Points on a hilly landscape, in no order, each with its height.
A ball rolls from a point to whichever of its 6 nearest points has the largest drop for the distance, and stops where none of them is lower. Distance is the straight distance between rows; heights are no part of it.
Z417 (h 355): [134 102 130  78 131 144 130  81 117 134 107 150 120 153 172 124 174 107
 101 119  98 105  87 162 168 149 110  97  96  98 116 157 107 146 124 191
 130 183 119 172 151  59  77 108 106 139  66 119  95 129 117 122  72 172
 147]
Z792 (h 336): [115 118 138 209 108 152 131 114 133 163  87  61 114 140  98 147 114 127
 113 136 141 132 210  83 118  85 175 127 152 118 142  88 212 219 118 116
  93 124 127 139 128 143 123 143 199 105  77 115 184  82 152 137 162 161
 186]
Z406 (h 199): [ 83 126 115 195 102 140 127 138 103 160  92 127 139  90  76 110 142  92
 142 135 176 138 172  86 113  63 164 160 132 165 151 104 154 155 138  72
 110  63 132  91 150 156 156 141 149 130 143  89 182  80 145 148 182 116
 142]
Z149 (h 171): [112 186 138  91 176 114 122  94 125  86 145 122 137 169 147 148  85 136
 100  95 183 129  82  92 105 153 112  72 173 131 111 125  74  85  94 168
 138 169  93 184 121 109 108 133 126 141 127 122 126 174  85 105  54 177
 115]
Z670 (h 190): [124 126 131 184 115 131 121 136 119 136  82 109 119  89 101 125 116 136
 136 138 156 128 174 111 118  65 152 155 133 130 151  90 158 156 142  79
 147  91 129 124 138 144 165 116 143 163 140 109 140  89 141 134 177 114
 135]
Z231 (h 282): [159  89 141 111 106 137 137  80 135 188  85 157 163 134 159 141 138  54
 104 167  89 161 105 174 163 156 111 160  81 149 110 140  96 124 122 159
 106 161 183 156 178  90 101  98 128 126  75 115 106 145 140 112 121  98
 150]
Z943 (h 271): [130 119 137  55 152 139 135  93 129 131 118 152 118 166 137 135 183 101
 104  96 115 128  67 164 149 158 117  97 102 122  92 153  98 120 108 166
 140 187 128 170 162  69  83 112 128 154  91 134 100 126 138 105  75 179
 133]
Z781 (h 181): [114 144 129 132 130  91 122 144 180 120 160 151  85  57  90 110 118 152
 153 129 123 134 104 119  81 111 158 196 130 159 140 106 123  83 153  79
 142  81 164  52  91 180 141 144 115 165 187 122 155 144 116 131 193  83
  78]
Z372 (h 312): [160  93 143 120 118 144 138 101 101 130 105 137 157 126 175 124 142 115
  89 155  93  89 125 174 173 159 114 134  91 105 154 158 123 136 151 167
 124 151 120 161 139 103 110 119 105 114  87 123  98 126 123 158 117 117
 174]
Z41 (h 197): [142 122 129 172 122 137 116 150 150 102 102 136 100  92  95 135  85 161
 164 121 145 111 173 125 135  82 143 148 128 108 120  98 164 158 139  91
 161  92 119 111 131 138 157  98 131 167 150 127 136 105 144 120 155 127
  98]
Z189 (h 146): [134 134 131 142 117 143 127 169 137  93 146 141  92 124 137 131  90 192
 178 116 131 117 166 125 148 110 135 124 161  93 123 123 149 159 143  87
 154 101 103 125 119 142 148 106 111 144 135 148 112 113 149 111 131 147
  75]
Z240 (h 136): [122 137 130 196 123 137 106 147 146 109  91 104  95 105  83 160  94 149
 177 114 155 131 184 107 128  68 181 146 110 117 121  79 171 180 134  93
 157  82 141  94 120 145 140 102 139 168 146 132 155 116 152 111 163 141
  95]
Z401 (h 304): [143 110 135 167 116 144 127 152 114 113 107 119 111 115 126 121  99 167
 155 131 146 105 187 131 136  99 129 139 151  79 141 100 165 169 142 104
 150 106 111 136 140 145 164 101 131 151 121 127 117  97 141 129 152 121
 122]
Z835 (h 325): [116 119 124 202 118 145 145 125 157 168 101  29 114 141 122 132 134 123
 103 133 118 122 195  93 111 108 160 131 178 107 144 101 224 240 112 135
  74 138 136 159 106 150 123 169 212  66  67 129 197  82 142 155 161 169
 188]
Z786 (h 208): [150 128 150  72 142 120 135 111 146 151 134 169 134 149 113 140 167  73
 138 115 105 121  80 158 141 156 133 142  83 145 121 149  88  76 124 137
 139 167 155 137 118  86  99 107 113 131 140 145 127 160 145 112 121 125
 100]
Z748 (h 52): [113 154 112 159 126 154 108 176 158  80 132 107  84 131 116 182  87 173
 198  93 147 133 154 114 129 112 175 146 132 128 101  94 151 151 147  77
 163  97 152  67 107 161 127 117 116 157 157 154 146 128 149 101 158 149
  69]
Z871 (h 185): [119 131 132 170 121 120 130 146 118 144  99 141 120  69 106 103 120 125
 133 137 143 135 159 115 131  57 151 164 121 141 150  99 139 125 142  74
 157  81 124  95 136 151 168 123 123 167 157 117 143 103 134 135 178 104
 117]
Z206 (h 226): [ 95 132 123 167  88  94 119 164 103 183 128 153 180  87  97  63 168  58
 101 141 106 143 112 113 167  87 116 150  95 199 151 117 136 121 131  92
 127  76 136  56 157 168 125 164 167  92 148 100 118  94 172 151 172  74
 175]
Z774 (h 461): [147  87 133 131 115 154 133 106 102 113 105 141 137 125 186  92 142 150
  85 144 104  67 147 168 159 167  87 123 111  71 141 155 143 149 140 171
 130 135  91 159 133 108 113 116 111 120  78 121  94 105 106 159 108 133
 164]
Z939 (h 210): [131 120 136 185 125 141 108 152 138 100  96 104  93 131  99 154  93 161
 173 115 144 117 195 122 146  78 179 128 122  94 117  85 183 196 134  87
 162  98 128 106 126 126 134  87 154 159 129 139 130 100 149 111 144 152
 109]
Z27 (h 182): [122 119 142 195 118 147  99 156 137  81  95 107  95 145 122 157  91 180
 172 111 142 111 195 111 150 114 171 110 128  73 113  94 190 198 130  95
 165 118 123 105 124 123 128  98 168 162 120 152 127 101 156 114 130 165
 124]
Z182 (h 130): [136 155 115 134 142 151 131 159 151  75 146 140 106 161 184 139  71 221
 133 111 156 145 148 108 146 156 120  77 195 102 111 125 117 132 130 109
 124 114  87 137 104 128 138 156 100 143 110 162 128 134 129  79  81 186
 111]
Z837 (h 196): [120 185 123  74 172 107 136 120 142 112 166 128 140 169 132 144 134 124
 130 102 144 126  72 124 112 144 128  97 148 147 125 160 102  78 109 147
 125 177 102 156 106 103 123 129  99 123 146 128 127 159 118 117  77 156
  93]
Z62 (h 401): [106 129 123  23 173  96 101 120 111 117 165  92 127 141  78 156 177 102
 117  90 170 223  60 104  50 140 119  43  75 127  29 113  68  68  75 146
 124 140 153 107 148 154 117 100 148 128 168 153 126 183 113 127  38  82
 129]
Z676 (h 451): [150  89 140 165 111 134 128 137  93 120  99 124 139 110 145 110 107 169
 113 146 125  89 180 131 138 102 118 129 125  78 156 123 154 144 137 128
 146 112 111 151 139 138 160 115 135 127 108 119  98  93 121 153 140 116
 155]
Z768 (h 285): [146 102 131 182 111 145 130 153 125  82 105 118 102 142 136 125 102 183
 164 113 137  99 197 125 143 118 127 112 145  54 122 113 177 204 144 107
 154 109 100 143 131 129 143  98 159 146 100 145 103 103 149 128 126 153
 116]
Z720 (h 377): [143  97 134 187 104 140 125 142 107 118  87  95 108 119 113 123  96 162
 146 129 139 100 209 120 125  91 133 135 140  70 135 100 187 187 134 110
 149 114 126 133 130 133 155  99 166 145 112 121 123  79 136 136 147 135
 143]
Z146 (h 32): [158 115 145 124 132 123 123 106 110 139 118 164 152 125 150 116 132 116
 113 154  94  94 126 175 167 120 129 151  97 119 166 148 115 113 135 134
 142 152 124 158 134 102 137 103 105 132 112 137 102 128 128 141 136 115
 137]
Z92 (h 172): [144 136 152  81 151  96 130 101 159 140 164 170 140 138  78 139 173  82
 146 132 104 138  68 138  98 158 137 166  92 162 130 137 100  49 130 128
 119 152 184 101  92  95 115 130 130 128 188 150 137 175 130 125 135  90
  88]
Z751 (h 280): [142 138 144  86 144 127 139 108 134 123 137 169 123 157 161 116 159 125
 104 115 107  85  95 157 164 149 112 111 132 109 149 159 104 113 127 159
 137 157  91 177 125  77 112 120  96 133 107 128 112 142 120 120  93 170
 118]
Z160 (h 292): [ 93 121 129 185 110 121 126 156  90 170 100 114 160  82  89  89 151  92
 114 130 142 125 158 101 138  65 141 133 141 149 164  99 159 143 129  90
 124  75 127 107 145 154 163 144 153 119 140  92 141  76 148 147 178 107
 165]
Z764 (h 176): [133 147 132 130 133 119 130 157 156 102 163 150 106 114 124 123 102 160
 172 126 131 103 137 136 125 110 139 155 148 129 136 131 119 107 138  92
 146 115 112 108 109 148 152 111 102 144 170 148 126 131 137 122 159 121
  68]
Z44 (h 435): [165  94 136 131 112 124 130  96  90 177  96 134 170 109 161 131 125  93
  78 170  79 134 135 174 176 139 107 145  84 122 152 155 126 145 133 167
 108 138 148 140 156 129 123 137 132 112  85 122  88 127 124 140 140  92
 191]
Z716 (h 230): [128 136 136  38 157  88 130 123 142 136 175 124 126 165  53 150 207  76
 141  95 138 181  61 112  73 170 123 114  84 155  54 118 110  64  97 143
 118 146 178 112 119 101  97 111 130 114 185 142 145 175 144 123  81  96
 101]
Z120 (h 173): [139 137 145 134 134  94 126 132 140 126 155 174 132  99 114 113 133 133
 143 145 115 113 106 139 124 110 143 185 114 155 155 129 103  81 143  99
 142 119 145 106  98 140 151 126  97 143 181 133 128 139 117 134 162  99
  91]
Z448 (h 449): [134  80 112 178 112 138 125 138  95 134  80  45 121 110 151 113 115 130
 104 133 121 107 198 128 111 113  96 120 163  78 145 112 201 195 117 156
 115 129 113 160 117 162 154 151 217  98  83 109 126  77 108 169 157 129
 178]
Z239 (h 140): [101 151 108 168 130 154 101 197 142  47 118 123  84 159 150 182  78 195
 167  88 163 149 168 107 158 144 181  57 163  94 118 127 157 163 127  73
 157 111 116  79 111 135 135 142 136 146 126 175 134 137 142  84 106 185
 113]
Z470 (h 155): [116 165 118 114 139 113 126 152 172  99 200 142 102 124 102 131 117 166
 181 124 116 127 111 118  91 144 152 172 150 148 125 138 112  85 140 102
 122 121 138  94  83 169 139 140  81 121 194 133 142 159 117 137 153 107
  64]
Z65 (h 36): [110 132 117 196 115 138 125 130 134 135  99 124 100  91  84 130 117 133
 154 127 164 140 176 102 110  51 167 150 129 139 131  82 155 173 138  70
 142  73 131 106 135 141 154 106 142 161 147 112 163 100 145 124 174 132
 120]
Z819 (h 289): [ 99 110 114 179  95 109 124 169  76 187 102 115 166  94 103  90 158  81
  99 138 132 135 141 123 171  74 112 132 139 152 155 116 158 145 125 107
 114  94 132 111 159 158 138 169 169  94 130  96 125  71 152 153 190  98
 189]
Z127 (h 264): [116 151 127  49 158 107 134 108 137 131 152 131 135 176 108 143 179  82
 128  84 133 142  64 138 121 153 118 102 110 150  88 140  79  79  84 153
 139 165 144 144 142  82  94  98 123 140 136 149 117 152 142 112  74 144
 110]
Z549 (h 180): [108 173 130  68 160 112 126 124 158 114 205 126 143 162  76 149 153 107
 157 120 132 137  74  99  60 173 143 131 141 166 126 148 104  61 127 130
 113 161 161 110  94 117 133 134  95 102 190 127 147 180  99 143  96 113
  91]
Z175 (h 183): [118 191 129 101 159 126 136 113 148  88 182 127 120 163 137 146  80 159
 137 116 170 142  96  89  91 156 126  97 179 155 121 138  80  90 125 132
 122 162  85 146  98 122 120 148  90 122 152 129 147 169  96 112  83 159
  85]
Z82 (h 257): [117 158 126  32 169 102 128 112 116 118 169 100 141 161  78 159 172  88
 123  82 163 177  62 107  74 154 125  60 110 147  76 131  86  64  84 153
 140 168 151 123 126 112 117 127 126 122 173 138 137 180 101 132  58 125
 122]
Z332 (h 413): [135  82 110 166 111 127 123 132  71 152  87  79 148 106 146 105 125 132
  86 138 111 100 182 141 141 103  84 124 143  89 161 122 174 163 130 155
 108 113 110 145 138 155 159 159 178 105 103 109 111  73 102 161 166 100
 197]
Z386 (h 200): [115 139 139 155 130 102 123 132 144 128 131 160 106  41  83  96 131 130
 140 137 136 141 129 122 101  76 154 184 119 171 144 109 122  89 155  77
 130  75 142  55 100 168 157 138 118 163 186 115 155 130 116 139 188  88
  94]
Z900 (h 204): [145 130 137 155 133 117 126 140 138 128 134 162 125  90 134 110 114 134
 136 150 122 105 129 139 141  91 131 178 119 135 159 120 124 105 141  83
 160 104 119 127 117 141 155 107 106 151 149 132 118 127 130 132 167 109
 110]
Z317 (h 129): [130 154 117 141 141 165 124 180 133  68 135 134  98 166 174 164  61 219
 156 117 175 155 165 110 146 154 145  59 187 107 122 125 117 143 132  88
 137 111 108 103 106 140 131 161 121 149 125 185 142 136 133  70  84 182
 117]
Z508 (h 243): [136 114 134 151 103 104 128 135  83 178 105 136 176  84 121 111 128  86
  81 159 101 136 133 153 173  92 118 137  96 146 175 142 116 120 131 125
 118 107 130 115 156 158 143 157 136 120 121 118  98 111 139 141 169  81
 188]
Z112 (h 141): [106 182 109 104 144 132 133 141 149  99 219 132 104 139 120 139  92 176
 171 126 157 144 106  92  64 163 141 130 171 170 121 148  88 103 134 124
 116 143 113 109  95 149 136 152  61 105 170 141 165 177  98 122  92 135
  92]
Z642 (h 111): [127 168 115 111 143 150 126 162 144  81 198 124  93 150 146 149  65 195
 179 119 166 168 128  93  90 167 147 110 173 161 113 132  82 120 138  99
 109 139 100 104 108 159 131 163  81 109 155 161 155 169 121 104  96 150
  99]
Z663 (h 198): [ 98 165 135  43 150 104 129 113 134 107 190 100 137 170  52 149 172  89
 131 107 167 168  66  80  40 169 141  86 104 144  79 148 100  63 122 150
 126 161 174 113 102 115 119 146 102 103 193 125 151 193 110 155  66  95
 117]
Z455 (h 162): [122 153 138 106 145  97 126 116 167 113 195 169 119 108  85 126 131 128
 156 140 103 131  81 126  87 150 146 188 122 153 148 138 109  57 147 109
 117 130 157  81  85 143 140 140 104 127 200 136 134 164 114 133 166  88
  81]
Z762 (h 421): [155  85 130 155 101 155 133 145 105  89  97 115 115 123 168 103 110 179
 124 139 122  82 192 130 124 125  92 108 151  55 143 133 181 180 144 129
 147 118  83 151 132 124 142 113 151 134  88 128 102  96 126 151 132 134
 133]
Z462 (h 501): [144  87 116 126 101 139 134  76 137 200  81 115 168 119 156 128 128  78
  72 179  60 164 119 179 176 148  81 132  93 126 116 147 125 147 142 191
  88 148 173 135 188 122 109 133 147 106  78 106  98 129 125 134 124  82
 193]
Z906 (h 193): [121 162 125 109 144 137 139 129 145  94 153 154 120 158 168 113 120 172
 110 128 127 112 107 128 149 153 112  96 170 109 142 159 103 117 126 147
 131 125  69 174 115 100 130 139  90 139 116 131 110 136 127 116  81 170
  92]
Z822 (h 234): [142 179 129 120 152 139 141 110 138  86 158 132 124 176 168 138  48 187
 120 124 176 148 107  81 110 168 106  79 201 133 115 121  79 106 123 145
 114 155  67 174 108 130 104 146  96 135 119 136 144 169  89  95  63 185
 108]
Z813 (h 96): [113 160  98 130 134 156 117 191 151  71 157 122  81 152 146 170  80 190
 186  93 163 152 157 108 130 147 169 108 164 124 101 122 128 143 145  82
 139 113 121  87 106 165 134 137 104 141 154 169 143 138 154  96 118 166
  86]
Z304 (h 371): [122 105 134 182 105 116 125 144  84 165  92 104 146  82 114 104 118 124
 109 135 140 117 172 114 140  75 129 132 138 121 163 112 158 152 134 106
 132  93 126 135 137 168 167 138 150 134 127 107 124  84 126 151 176 106
 173]
Z172 (h 330): [145 105 138 129 114 140 138 140 118 114 116 154 124 124 168 104 120 172
 119 142 116  81 156 142 158 128 111 118 134  85 150 149 131 145 144 133
 139 115  87 156 137 109 146 108  96 139 101 128  99 107 129 141 123 148
 115]
Z256 (h 605): [153  79  91 123 108 156 115  85 111 177  74  93 156 123 190 130 129 112
  78 154  58 129 151 180 170 172  58 147  95  95 123 143 143 164 129 215
  81 157 125 118 153 134  87 147 152  78  64 122  89 123 102 155 125  87
 218]
Z263 (h 279): [ 61 127 118 213 101 132 130 152 105 176 109 121 179 112  75  85 176  63
 144 122 136 121 151  91 136  87 148 159 138 183 156 107 165 129 125  62
 113  56 135  77 154 166 132 149 165  88 147  88 180  60 163 162 201 110
 144]
Z396 (h 148): [129 173 120 105 135 130 127 154 164  96 201 140 123 142 116 131 109 156
 168 126 128 125 105 110  95 159 143 148 155 154 126 155 102  87 137 106
 120 139 108 111  91 148 130 131  75 110 176 150 137 165 116 129 121 125
  62]
Z18 (h 245): [101 148 113 174 126 122 134 139 140 115 112 135  88  63  78 120 124 130
 156 127 154 148 147 103  91  66 168 179 123 168 123  93 144 129 145  76
 136  54 150  62 111 161 151 130 128 172 182 120 169 109 123 126 187 116
  86]
Z72 (h 339): [143 100 116 151 110 112 121 146  74 180 102 103 164  96 137 115 134 113
  66 150 100 120 135 157 177 111  90 124 108 118 163 140 144 139 126 155
 111 111 130 128 152 151 131 170 168 108 115 120  91 101 121 152 164  94
 209]
Z464 (h 216): [134  88 126 111 100 129 161 112 158 199  76 155 167 107 149 121 148  23
  96 184  82 207  94 158 141 140  95 150  88 198 104 135  75 136 123 145
  87 120 184 136 206 111 129 111 157 112  94  86 126 125 144 108 132  82
 137]
Z139 (h 296): [148  96 138 152 114 109 129 137  86 145  99 138 158  84 141 105 120 122
  96 152 122 110 148 147 154  94 121 146 115 119 169 128 137 136 135 140
 141 113 122 140 139 141 156 127 129 130 121 119 105 100 120 143 155  96
 155]
Z648 (h 455): [159  82 135 156 105 130 126 128  79 127  95 119 139 103 166 106 130 156
  99 149 110  89 172 153 154 121  97 128 130  72 160 135 148 142 145 146
 139 118 108 155 129 130 145 133 139 114  91 124  94  87 104 158 144 111
 174]
Z380 (h 189): [ 76 157 131  83 141 109 139 127 147  99 226 131 118 146  64 144 139 141
 171 126 141 139  74  76  38 186 159 139 140 148 125 156 102  76 133 118
 110 143 175  88  90 145 132 163  88  88 195 119 154 186  82 158 107  92
  87]
Z938 (h 414): [121  88 133 189 106 139 125 131 100 143  75  72 122 109 116 120 112 134
 124 128 148 119 203 109 113  80 140 126 160 105 150  82 189 200 135 116
 119 116 120 149 131 137 151 131 185 127 101 103 139  72 138 142 161 128
 167]
Z177 (h 147): [161 130 149 131 127  99 126 110 125 157 115 181 161  99 119 121 139  63
 124 157  98 145  93 162 138 106 132 160  72 180 154 128  81  91 136 110
 127 129 165 104 125 114 134 140 142 139 138 142 129 154 135 111 154  99
 126]
Z388 (h 124): [127 177 122 111 145 134 144 147 154  94 177 141 114 156 163 118  88 183
 136 121 148 129 121 112 122 145 123 106 185 137 127 148  93 116 131 126
 123 140  84 156 100 125 128 143  81 122 142 144 137 148 116  92  85 158
  91]
Z309 (h 157): [106 155 122  55 167 107 124  84 138 110 143 124 129 172 132 148 142 105
  97  67 142 140  55 128 130 141 108  63 130 142 100 142  87  84  85 161
 137 176 114 178 139  81  97 116 134 148 121 134 111 147 110 103  60 174
 124]
Z887 (h 300): [134 119 118 109 144 139 133  97 132  97 120 147 111 154 191  99 145 147
  82 137 110  78 114 140 168 158  90  85 131  80 146 175 127 146 139 178
 144 136  73 184 127  84 100 121  94 136  77 113 101 126  98 128  84 185
 129]
Z872 (h 324): [128 132 131  38 151 111 139 122 130 158 159 142 127 154  82 149 196  75
 143  96 134 169  63 128  96 151 111 115  83 159  52 115  98  60  89 143
 130 162 164 133 141  92 102  82 136 129 145 146 136 171 165 106  91 115
  93]
Z671 (h 283): [161 100 139 100 122 142 134  85 120 148 101 154 152 144 152 126 155  98
 101 151  94 110 101 179 186 166 121 139  84 118 136 147 108 120 128 170
 131 165 150 163 150  83 100 104 106 133  89 130 102 140 129 126 107 131
 142]
Z412 (h 311): [148 104 130  47 140 141 150 103 139 165 117 154 120 161 131 142 176  70
 131 111 117 142  67 148 130 150 119 128  80 149  63 128  94  96  97 160
 128 173 172 163 161  73  92  78 128 149 109 140 118 151 168 113  98 133
 114]
Z213 (h 154): [110 149 100 119 136 146 115 166 137  83 213 119  76 127 137 172  84 198
 197 111 162 172 119  81  65 164 164 122 147 154  94 142 105 120 157 114
 121 122 147  58 109 175 126 165  81 106 164 171 174 170 114 114 127 130
 104]
Z809 (h 251): [155  82 129  90 117 141 158  91 157 198  80 159 156 122 140 132 148  37
 120 154 107 174  91 167 120 149 112 153  83 157  74 111  77 110 122 142
 106 161 198 155 186  91 116  88 143 136  86 107 127 131 160 107 116  92
 122]
Z568 (h 149): [144 118 131 139  99  88 128 131 110 176 118 158 183  90 131 113 133  56
  87 179  91 165 114 154 161 102 121 134  72 187 159 140  91 122 134 122
 118 103 163 102 164 144 135 155 141 114 119 119 113 126 147 124 151  85
 175]
Z331 (h 260): [154 121 136  62 139 120 135 111 150 159 137 159 132 150 111 149 171  55
 145 112 123 142  70 159 122 159 124 155  84 162  82 133  91  78 104 151
 123 165 169 148 137  74  92  85 131 140 131 146 135 150 158 107 105 123
 104]
Z330 (h 323): [156 120 144 146 120 135 137 155 117 116 119 155 135 117 149 109 112 175
 130 135 114  79 154 139 153 117 118 138 129  84 149 139 132 141 141 118
 153 124 105 146 126 126 155 103 111 141 122 126 107 103 131 139 147 131
 121]
Z83 (h 44): [124 171 119 123 136 149 130 167 149  84 163 141  98 157 170 142  70 213
 167 122 156 146 149 116 126 149 140  95 183 128 112 136 108 137 140 100
 127 119  89 114 113 144 141 153  86 139 138 167 131 144 140  89  95 172
  90]
Z903 (h 170): [141 159 139  88 147 102 128 120 152 125 190 162 132 149  95 130 159  99
 158 132 110 122  75 146 107 155 140 165 112 160 135 141 101  65 131 127
 138 161 150 124  96 110 133 121 101 125 181 147 132 166 121 129 139 111
  80]
Z833 (h 160): [128 162 136 101 150 115 126 136 153 112 175 168 126 149 126 123 128 148
 146 129 115 102  95 138 114 143 131 154 146 137 141 163  99  90 127 118
 143 146 108 128 101 122 138 124  77 114 164 135 125 153 130 134 126 128
  69]
Z435 (h 410): [127 100 120  92 133 160 124  72 111  99  99 133 115 155 202 106 182 117
  69 124  99  95  93 160 163 175  89  85  99  95 124 170 123 159 129 201
 134 170 107 164 136  73  75 123 120 140  47 112 100 130  90 128  78 182
 165]
Z911 (h 247): [ 77 124 115 204 107 147 127 147 102 178  99  89 143 119  78 102 157  85
 133 124 141 132 168  82 122  75 154 142 167 153 150  99 188 178 120  95
  94  85 121 127 150 153 146 151 168  96 117  82 168  56 157 151 182 121
 163]
Z151 (h 240): [138 141 123 125 137 131 142 150 141 101 147 156 118 136 157 102 114 189
 138 127 119  90 133 139 154 130 123 123 154  97 143 152 120 126 137 135
 140 125  84 162 117 117 144 122  90 129 129 133 107 129 124 118 113 156
  91]
Z297 (h 246): [109 136 134 172 105 101 128 146 104 144 122 156 154  58 103  82 146  89
 115 149 140 139 125 117 128  69 147 159  98 184 160 122 120 109 136  70
 134  81 141  75 122 162 162 157 135 135 148 119 151 107 134 134 171  88
 150]
Z687 (h 175): [ 94 143 119 114 119 132 120 151 154  95 220 124  77 127 105 154  95 188
 189 113 136 143 119  98  50 181 161 161 146 159 121 137 118 106 153 105
 116 119 161  64  99 200 119 158  83 113 178 142 159 173 117 131 144 103
  81]
Z855 (h 405): [144  83  93 137 119 127 118 136  79 162  90  69 151 103 166 116 139 128
  73 138  91 111 173 156 151 122  64 122 127  82 149 124 177 161 116 189
 101 115 106 132 123 150 128 171 184  92  97 117  97  89  89 172 155  98
 215]
Z898 (h 83): [123 151 118 154 123 147 101 190 146  77 126 113  92 133 126 170  87 182
 204  98 141 129 164 118 148 121 158 123 151 106  99 107 157 163 131  80
 164 107 123  80 116 142 129 107 116 156 147 163 127 121 158 104 136 156
  75]
Z391 (h 163): [164 116 147 124 119 110 123 113 127 168 109 175 164 103 136 123 144  67
 107 169 101 150 102 163 158 119 127 160  72 162 155 132  89 107 128 128
 120 127 169 136 131 114 128 127 126 136 120 139 109 146 133 122 150  98
 143]
Z885 (h 169): [ 97 140 124 113 119 105 126 146 174 100 209 138  85  97  89 135 102 171
 179 121 118 130 113 112  72 157 161 199 145 151 124 113 125  84 158 102
 132 108 170  63  87 188 130 153  88 132 207 133 147 161 109 124 181  92
  72]
Z106 (h 290): [ 87 112 125 194 120 137 127 142 106 171  97  51 138 133  93 110 153  97
 113 128 131 132 181  92 115  88 149 132 186 121 141 102 204 199 118 108
  86 107 128 155 136 155 138 161 190  85 100  98 170  70 140 149 183 145
 176]
Z864 (h 460): [142  89 132 100 105 162 137  72 109 144  76 139 147 146 175 125 154 102
  92 154  87 100 112 175 180 177 104 131  90  98 121 151 128 148 149 188
 114 162 135 150 158  91  88 109 113 109  59 110 105 124 112 134 101 129
 179]
Z811 (h 640): [146  69 110 114 102 169 117  73  98 144  85  88 147 136 210 133 154 121
  79 151  72 101 140 180 164 183  58 129  87  86 127 151 152 148 139 212
 110 151 110 131 144 115  85 146 128  87  58 123  82 127  88 176 107 102
 213]
Z437 (h 354): [165  97 144  72 133 131 148  98 152 181 112 165 137 132 109 142 165  39
 132 139 120 174  74 146  96 147 110 163  68 175  65 104  82  76 106 131
 113 149 191 153 148  94  95  72 145 133 122 124 145 157 166 100 140  86
 100]
Z184 (h 47): [161 117 136 133 107 110 141 113 138 190 101 166 182 100 133 118 134  46
 105 192  89 189  99 166 149 125 111 148  68 194 134 142  84 124 128 133
  99 126 188 118 174 129 123 127 142 120 110 122 124 140 149 105 145  75
 151]
Z91 (h 167): [117 150 127 130 129 124 115 163 162 104 175 136  96 104 119 139 100 170
 183 120 126 126 122 125 101 126 149 178 145 142 121 112 125 109 138  96
 155 102 137  78 111 170 145 123  95 151 184 145 134 146 131 125 164 108
  59]
Z916 (h 389): [127  98 149 212 107 133 115 116 132 130  87  59 114 137 108 148 100 136
 127 135 151 115 222  96 119 104 165 131 134  94 135  77 221 237 116 125
 124 141 132 148 115 127 123 121 203 125  65 133 168  95 151 144 143 174
 174]
Z797 (h 511): [150  85 110 127 104 126 124  85 107 186  92 104 163 112 178 131 128 117
  70 163  64 136 144 171 182 159  76 140  93 108 130 148 144 151 130 197
  88 144 139 124 163 127 108 154 144  88  89 116  82 120 102 149 131  92
 210]
Z821 (h 205): [110 179 122  52 170 100 132 107 135 114 176 118 144 175  95 149 165 102
 132  93 163 142  66 121  85 142 125  75 138 154 112 146  95  65 110 162
 128 177 124 135 110  99 116 119 110 116 171 129 137 176 109 125  67 137
 112]
Z862 (h 310): [124 113 146 204 117 148 113 133 131 120  78  82 108 138  98 152  97 149
 150 117 147 115 214  97 133  97 169 120 134  90 129  83 206 220 132 104
 136 128 129 129 125 131 138 109 186 143  99 113 144 103 154 123 146 168
 151]
Z343 (h 306): [120 151 136  45 185 102 121  91 118 108 141 103 147 171 122 166 127 117
 104  67 177 177  60 109  79 133 107  42 126 126  77 117  72  70  64 168
 153 177 134 146 141 127 114 110 156 143 146 145 104 181  93 118  48 141
 136]
Z126 (h 281): [141 139 140  93 151 132 135 105 127 134 129 165 132 159 149 129 166 113
 116 126 113  98  83 156 163 145 127 122 111 126 137 163  99 102 125 160
 136 170 114 168 126  77 105 110  97 132 127 132 106 143 141 116 100 151
 113]
Z31 (h 158): [ 97 124 124 202 109 144 128 124 125 154  87  94 120  99  71 134 124 119
 141 138 163 138 188  88 111  60 179 145 133 146 137  82 173 188 131  70
 112  76 128 109 143 141 141 126 159 123 132  96 181  94 154 131 178 134
 143]
Z134 (h 206): [142 158 129 125 137 144 139 136 154  82 140 135 111 163 186 109  88 189
 105 126 151 121 121 106 143 164  91  74 185  98 132 144 111 131 123 142
 120 117  59 179 113 106 115 149  95 139 108 129 121 141 122  85  77 194
 102]
Z861 (h 168): [119 187 124  76 154 108 135 119 151 121 187 143 138 169 111 140 145 115
 145 121 136 123  74 121 100 162 138 121 147 160 128 164  99  69 117 149
 132 160 121 133  99 105 119 132  99 109 174 124 139 172 110 134  89 139
  83]
Z103 (h 309): [ 91 104 125 179 107 127 133 147  81 173  95  74 143  99 108  91 140 106
 104 133 143 121 176 107 131  71 125 128 164 133 147 112 185 162 121 107
 112  98 120 139 140 163 157 150 177 104 118  94 150  60 142 156 181 117
 177]
Z351 (h 326): [132 117 131  89 135 135 137  93 134 113 120 156 124 153 183 116 168 128
  83 117 102  87  91 160 172 159 103 100 117 100 134 162 115 137 125 181
 130 154  87 175 134  70  86 119 111 143  84 116 113 124 114 123  78 179
 143]
Z571 (h 242): [131 156 132  96 144 131 138 116 147 107 142 150 127 167 158 109 141 152
 110 121 122  92  90 136 151 142 110 100 138 119 150 167 101 112 122 152
 140 148  84 182 128  83 111 123  89 129 117 122 113 143 124 120  93 169
  98]
Z229 (h 46): [112 152 134  75 163 113 121  68 130  81 124 127 135 175 169 148 115 125
  75  72 158 128  65 118 129 157  90  59 164 110 110 130  99  88  80 185
 137 175 103 195 139 103  91 124 158 162  84 117  96 156  88 103  56 195
 129]
Z125 (h 467): [162  64 112 150 107 151 118 128  78 124  86  75 140 108 186 107 138 155
 100 139 113  66 179 155 134 148  69 128 133  63 149 136 182 165 127 184
 119 123  86 156 129 147 134 141 159  96  71 128  91  94 101 179 153 102
 197]

Where does a ball stop that starts at each point below?
Z448 -> Z65
Z126 -> Z83
Z125 -> Z184
Z916 -> Z748
Z412 -> Z83
Z900 -> Z83
Z351 -> Z83
Z332 -> Z184
Z762 -> Z748

Call two points neighbours if one is among the 6 nearest of the other. Go from one point of each pair to the other, from neighbour to neighbour, staying as low as possible. Name the highest point that can't be avoided.
Z748, Z83 -> Z813
Z83, Z229 -> Z175
Z65, Z83 -> Z240
